Each row is a point on a tangle of strands that fork and nearly touch. The rows are in no order.
In the rows, zero is written as 128.
Two points are linked if the straight distance between their rows is under 103. Some points are linked to none.
k820: [182 110  95 162  38 168 149 126 140 119 127 171  87 127 135 117  83 144
 100  94 113 155 114  91 129  86 111 124 109 102 159 187 130]
k82: [133 136 187 168 180  95 129 125 101 138 121 111 101 171 149 146 137 124
 118 130 116 128 152 143 143 182 174 140 106 135 147 138 139]
k613: [160 119 155 147 149 148 137 123 134 143 154 108 123  70 180  77 109 158
 173 102 132  77 148 152  98 130 148 121  83 103  77 157 121]
k664: [157  99 109  95  56 139 171 140  99 160 129 117 137 130 102  68  78 173
 157 121 141 132 163 117 175 150 148 129  49  87 109 140 117]
k863: [ 76 103  92 131 135  80  96 163 108 136 134 115  94 171 127 168 140 132
 131 157 141 181 157  77 106 187 156 112 177 143 145  43 121]
k399: [164 131 157 131 108 147 164 125  96 143 120  93 159 123 114  88 108 138
 130 107 128 102 152 152 152 151 134 108  76  91 108 148 141]
k862: [112 132 175 139 133 128 140 120 164 110 139 104  98 101 184  92 170 113
 187 158 109 120 156 140 122 155 145 148 108 160  98 139 148]
k48: [130 118  91  93  90 120 124 174 135 138 102 152  97 127 140 110 135 145
 140 154 116 204 120 116 202 135 142 110 106 179 128  86 145]
k540: [ 99 138  82  98 181  98 117  63 170 117 130 145 152 110  94 119 136 135
  98 155 155 153 120  87 134  67  94 142 206 139 113  87  70]
k837: [ 89 107 192 128 119 181  87 113 159 104 156 107 107  88 169  99 175 140
 191 161 112 116 188 137  86 153 119 157 117 128 100 152 133]
k447: [121 128 116 116 130 191 131 169 102 100 151 103 150 190  80 192  95 108
 121 113 156  88 144 151 111 125  91 115 202  96 126  80 113]
k402: [190  97 117 132  14 131 187  99 122 120 138 152 142 103 123  94  92 142
 130 118 149 123 139 113 140 113 117 131  75  95 132 166 126]
k890: [124 146 103 111 173 131 111 121 142 111 146 136 148 181  93 179  95 120
 116 112 177 125 120 138 139 137 120 104 194 101 117  75  91]
k245: [ 74 115 104 139 119  74 102 148  94 120 123 115 119 164 127 153 178 129
 117 159 127 150 177  89  92 182 148 127 190 160 151  50 153]
k684: [132 131 165 131 152 137 121 160  85 135 117  86 140 191  99 148  93 126
  98 113 131 135 132 142 151 163 128 101 110 101 126 112 120]
k124: [113 129 181 124 128 122 118 127 190  92 152 109 103  67 196 101 182  94
 191 141  93 117 107 112  85 108 148 150 134 170  74 154 138]
k416: [139 150  98  94 178 104  84 103 139 147 105 177 119 143 124 167 136 129
  84 127 151 160  94 121 165  94 137 118 152 141 124 112  99]
k875: [191 112 132 187  67 124 171  98 113 136 116 126 125  87 114 125 113 121
 127  86 154 104 102 123 122  84 107 123  87  76 148 180 161]
k281: [160 130 113 127  93 129 144 131 149 129 154 154 115  69 179  55 127 135
 173 151  56  73  59  95 114  90 134 127 126 191  93 168 106]
k860: [ 88 117 164 137 150 140 166 136  85 155 122  76 113 151 101 103  96 159
 132 116 111 109 181 158 104 185 143 143  69  92 128 145 138]
k803: [112 105 108 110 112 125 116 189 126 151 108 142  90 151 126 134 104 149
 144 161 122 214 117 108 196 164 141 112 106 148 131  79 127]
k929: [100 106 122 120 134 100 117 181 116 145 117 123  84 172 130 158 107 141
 137 158 125 203 127  95 164 182 145 118 119 138 139  73 118]
k850: [122 127  91  99 149 173 117 161 100 106 146 119 176 183 105 180  96 117
 115 120 145  90 150 152  98 115 108 114 213 122 125  67 117]
k767: [192  98 106 158  20 135 184 113 120 114 133 172 111 101 132 102  83 146
 112 104 125 123 117  95 116  85 113 140  89 101 152 180 132]
k877: [158 149 163 126 121 131 131 115 115 120 120 101 178 119 113 124 138  91
  98 100 141 104 109 153 143 115 107  94 128 116 152 155 160]
k570: [148 130 110 169 111 156 132 141 172 114 117 147 102 138  93 184 100 103
 115  83 188 159  90 127 146  95  90 136 115  83 133 158 110]
k223: [160 131  99  87  60 119 160 126 145 130 134 158 129  80 169  60 149 115
 167 161  69 104  75  92 144  88 150 123 117 194 117 162 130]
k702: [150 132 139  88  99 137 132 155 114 114 123  97 173 156 106 109 116 109
 124 134 143 148 130 145 152 154 104  89 134 135 138  98 141]
k986: [103 138  53 117 142 170 127 116 197 112 124 203  85 127 113 149 114 115
 101 117 161 176  89 125 129 101 106 137 150 117 155 155  98]
k523: [138 113 129 107  91 152 149 153 101 165 117 105 123 159  87 101  73 168
 132 119 131 157 143 108 180 148 135 121  56  78 108 128 121]
k926: [ 98 148  65 119 186 105 132  68 175 116 156 180 136 123  87 145 108 143
 114 150 160 151 118 113 136  99 105 136 201 116 109  86  82]
k96: [108 118 198 134 110 151  88 116 183 100 161 104  95  82 194 107 189 128
 189 148 112 117 151 109  82 120 128 148 134 140  72 151 138]
k509: [186  99 103 215  72 112 152 116 112 157 111 129  92 102 111 140 104 148
 132  79 136 101  93 135 107  56 110 136  93  68 162 168 166]
k821: [ 56 108 163 132 144 150 147 103  97 145 137  90  95 138 112 101 113 159
 163 152 114 105 194 157  85 193 125 159  88 108 141 158 138]
k894: [109 166 179 137 177 101 117 136 128 101 125 124 163 110 147 125 165  94
 113 125  92 104 143 174 106 157 152 147 134 172 145 126 165]
k107: [131 144 104  95 191  80  73  81 137 139 111 150 139 136 112 164 142 115
  83 119 179 138 104 125 148  82 130 117 172 133 145 115  98]
k108: [106 133  54  96 138 167 116  99 187 126 114 197  84 117 127 140 146 127
  82 124 146 181  86  97 126  79 116 132 166 131 164 154  99]
k672: [129 125  90 119 167  99  88  92 155 146 113 154 118 135 106 188 143 120
  97 108 188 134  82 132 148  63 118 127 152 116 178 160 108]
k961: [169 147 102  93  79 136 146 118 142 147 113 167 125 120 155 107 136 125
 120 136 101 150  84  99 171  93 132 106 120 169 140 159 144]
k377: [130 115  80 145 147 111 109 122 165 143 113 134 100 132 115 194 137 106
 108  90 183 145  71 139 132  58 108 141 128 104 190 179 112]
k500: [ 72 117 191 142 146 183  89 103 134 104 148 116 121 101 150 123 165 153
 172 166 106  95 185 152  87 170 117 166 112 129 113 159 133]
k942: [142 140 123 139 134 146 119 122 155 111 123 135 124 168  84 184 103 105
 114 100 196 144  94 135 158 119  95 113 146  89 125 125 108]
k936: [146 113  89 173 116 142 106 133 166 141 115 152  82 140 116 192 111 110
 107  79 157 149  81 132 141  59 107 131 118  91 169 185 123]
k815: [ 53 146 137 133 104  99 102 123  92 111 123 127 132 139 120 147 184 132
 155 200  84  81 169 127 111 200 139 147 176 173 153  93 164]
k172: [119 130  79  63 134 128 122  86 157 134  87 164 135 108 121 103 180 127
  84 148 148 164  77  64 134  58 109 147 158 145 145 136 115]
k870: [113 152 183 149 167 138 132 151 109 106 130 111 180 113 129 118 135 111
 120 125  93  97 150 189 113 163 125 131 109 153 134 138 160]
k46: [117 130  59  73 112 153 125  96 173 124 102 185 116 111 129 118 155 127
  90 138 146 186  80  85 133  73 110 136 154 151 155 143 116]
k971: [117 124 149 119 141 148 174 139  89 167 116  83 110 132 113  87  94 165
 145  93 130  86 168 154 106 175 156 143  54  73 103 151 133]
k552: [111 137  59 116 191  79  94 111 142 136 148 159 130 133 119 142 132 139
 106 153 135 174 139 101 139 116 133 126 189 145  72  39  66]
k408: [155 142 101  85  92 132 131 138 139 147 103 162 124 134 148 118 130 135
 121 141 110 182  97 110 186 113 135 103 114 169 125 122 139]
k853: [173  91  81 209  86 116 138 136 124 158 121 128  84 123 124 156 115 143
 120  78 113 119  80 130 110  39 102 138 105  82 187 185 155]
k946: [147 130 155 128 127 164 161 123  93 153 126  98 145  92 113  91 108 154
 142  83 132  60 164 177 114 155 154 122  67  68  94 148 134]
k315: [ 77 133 183 170 158 144 135 143  92 110 141 118 149 130 117 149 130 145
 141 165  94  91 173 167  90 190 113 170 109 146 153 146 151]
k505: [150 122 151 115 104 143 153 147 104 147 115  93 146 158 103 100  90 150
 127 126 126 148 146 126 170 158 130 109  73  95 117 131 130]
k248: [110 148  58 110 190 101 104  89 159 133 150 184 129 133 102 146 117 141
 108 155 143 163 121 115 153 115 124 122 188 124  87  61  69]
k903: [156 122 146 134 117 115 129 141 165 125 166 134 110  57 196  67 131 135
 187 149  79  94  70  91  85  92 132 132 122 181  66 159 103]
k473: [171 129 144 134  91 153 170 105 101 144 131 119 146  71 112  87 112 151
 149  80 148  45 150 165 115 133 144 112  81  56  97 154 134]
k884: [142 143 165 143 179  75 112 134 106 130 115 131 111 169 152 152 151 115
 105 128 124 146 137 134 147 170 171 130 126 153 143 118 140]
k539: [143 142 173 160 120 164 138 133  88 130 129 100 184  98  88 115 132 120
 111  98 117  69 143 192 127 134 111 104  96  95 127 153 156]
k274: [124 151 179 132 178 130 102 120 144 108 147 106 178  60 151 118 150  84
 143 102  77  79 108 176 112 101 156 134 113 155 140 162 155]
k18: [177 102 111 108  36 136 177 116 108 143 136 137 141 113 118  68  87 165
 151 124 138 114 156 125 163 134 137 127  62  92 110 154 116]
k291: [112 121  73 100 167 147 103 173  95 125 153 122 182 175 138 165 108 129
 107 131 130 110 167 136  81 121 127 121 210 143 118  54 115]
k138: [102 133 182 162 161 144 142 165  76 118 126  99 169 139 108 131 114 140
 110 131  92  94 165 185 102 174 117 142  96 133 137 137 152]
k715: [103 160 186 140 177 114 110 126 149  96 134 121 154  83 162 122 164  85
 141 119  84  98 129 175 101 136 159 158 124 173 132 148 160]
k713: [109 133  90  69 166 100 107  72 155 129 100 143 150 110 106 108 160 127
  86 151 154 162  97  80 134  61 102 143 179 146 117  98  88]
k867: [137 143 126 117 154 140 105 128 135 116 125 123 142 181  96 178 103 110
 106 108 177 136 108 142 155 133 107 100 161 101 122 101 103]
k907: [138 142 137 116 165  80 118 143 117 141 102 148 104 164 156 163 151 125
 105 137 126 179 123 117 157 158 163 130 124 161 128  88 126]
k723: [146 152 168 128 150 114 150 132 129 128 121 111 145 122 164 101 135 109
 140 127 105 126 129 146 150 149 146 118 102 157 123 137 151]
k550: [123 127 149 116 125 165 124 177  85 126 130  73 152 195  79 153  85 119
 109 116 139 130 136 132 140 152  99  98 141  90 121  93 114]
k137: [184 121 154 161  65 133 173  96 115 118 124 116 155  93 107 108 125 101
 120  94 153 102 123 134 130 112 109 107  92  81 141 171 151]
k611: [142 148 107  98 176  89  93 128 131 148 101 182 107 149 149 159 152 132
  84 130 126 180 104 115 164 110 155 125 137 165 112  97 109]
k834: [114 127 120 106 129 177 125 173 111 106 153  85 142 196  81 170  73 114
 131 124 151 119 129 131 133 145 101  98 175  87 117  76 102]
k872: [115 131  79 102 174  72  92 121 132 129 126 124 153 138 135 130 149 125
  93 140 135 172 154  99 111 113 130 128 191 161  85  36  95]
k397: [ 81 104 103 123 145  91 101 177 118 142 137 117  88 175 128 170 107 129
 137 161 140 192 130  87 129 187 151 113 155 132 135  49 105]
k812: [100 128 176 146 133 125 149 117 135 123 130  99  91 134 164 105 160 133
 178 169 113 125 171 137 139 183 148 147 106 152 124 132 145]
k421: [128 128 186 162 173 115 129 148  80 139 116  91 132 174 119 142 110 128
 102 109 114 120 152 152 140 172 155 124  96 113 140 133 139]
k798: [140 118 173 147 125 120 114 140 177 118 168 121  97  63 202  76 150 141
 189 139 100 110  99  94  79  98 126 136 120 169  59 155 113]
k690: [ 93 133 123 136 141  91 108 175  85 121 128 137 169 158 140 152 157 127
 107 164 108 116 170 126  61 164 125 155 183 178 154  75 172]
k271: [ 71 119 174 149 138 133 145 107 106 129 131  91  99 151 130 111 134 144
 170 173 103 110 186 144 116 200 131 152 106 130 149 140 141]
k602: [124 143 161 115 136 104 149 127 178 107 139 115 113  79 192  88 172  92
 186 151  97 118 112 128 116 120 152 145 112 183  85 144 145]
k182: [154 121  95 113 104 143 157 124 168 104 112 147 131 119 115 150 120  93
 106 105 197 172  77 106 120  95  88 127 128 125 157 165 111]
k888: [ 73 134 192 164 156 161 105 113 120 101 144 127 140 116 134 149 152 145
 160 172  94  87 174 163  92 184 121 181 122 144 139 155 141]
k746: [141 155 166 122 142 128 122 109 123 116 132 107 194  78 124 110 151  79
 121 102 103  81 105 168 133 112 124 104 120 135 156 164 164]
k418: [184 120 146 141  60 140 182  93 106 128 133 122 154  78 111  86 109 136
 141  93 151  70 145 145 124 126 130 116  81  62 115 160 138]
k789: [ 60 125 116 138 101  82 102 136  87 127 125 119 121 158 121 152 182 129
 132 176 105 116 173  99  98 192 151 132 189 165 161  71 167]
k852: [107 124  90 106 167 106  92 156 114 126 138 118 173 162 138 132 133 124
 100 134 138 146 162 120  91 134 130 116 200 160 108  36 115]
k343: [163 101  90 195  93 132 114 130 145 153 117 143  81 142 124 175 110 126
 109  75 131 136  85 124 138  51 108 123 115  82 179 192 145]
k914: [166 144 100 102  78 132 159 123 142 147 121 165 123 106 165  83 144 130
 136 144  67 111  74  95 153  86 144 113 132 189 135 168 142]

A fork is a point with three links, a tip a point with one. Leave the first point through the second and follow the links. Name the first fork or tip that comes.
k408, k961 | k124
k82, k884 | k936
k248, k926 | k986
k875, k137 | k946
k500, k888 | k877
k399, k505 | k820
k929, k397 | k815
k936, k570 | k890

Follow the links from the first point to the second, and from the first to the third. Name the last point that the two ways share.
k416, k418, k890 | k936
k664, k862, k418 | k946
k271, k402, k418 | k946
k890, k137, k82 | k936

Name the points in between on the shortest way along the links from the first point to the second, in order.
k803, k245 | k929 k397 k863
k602, k509 | k862 k812 k271 k821 k860 k971 k946 k473 k418 k137 k875
k421, k447 | k684 k550 k834
k867, k672 | k942 k570 k936 k377
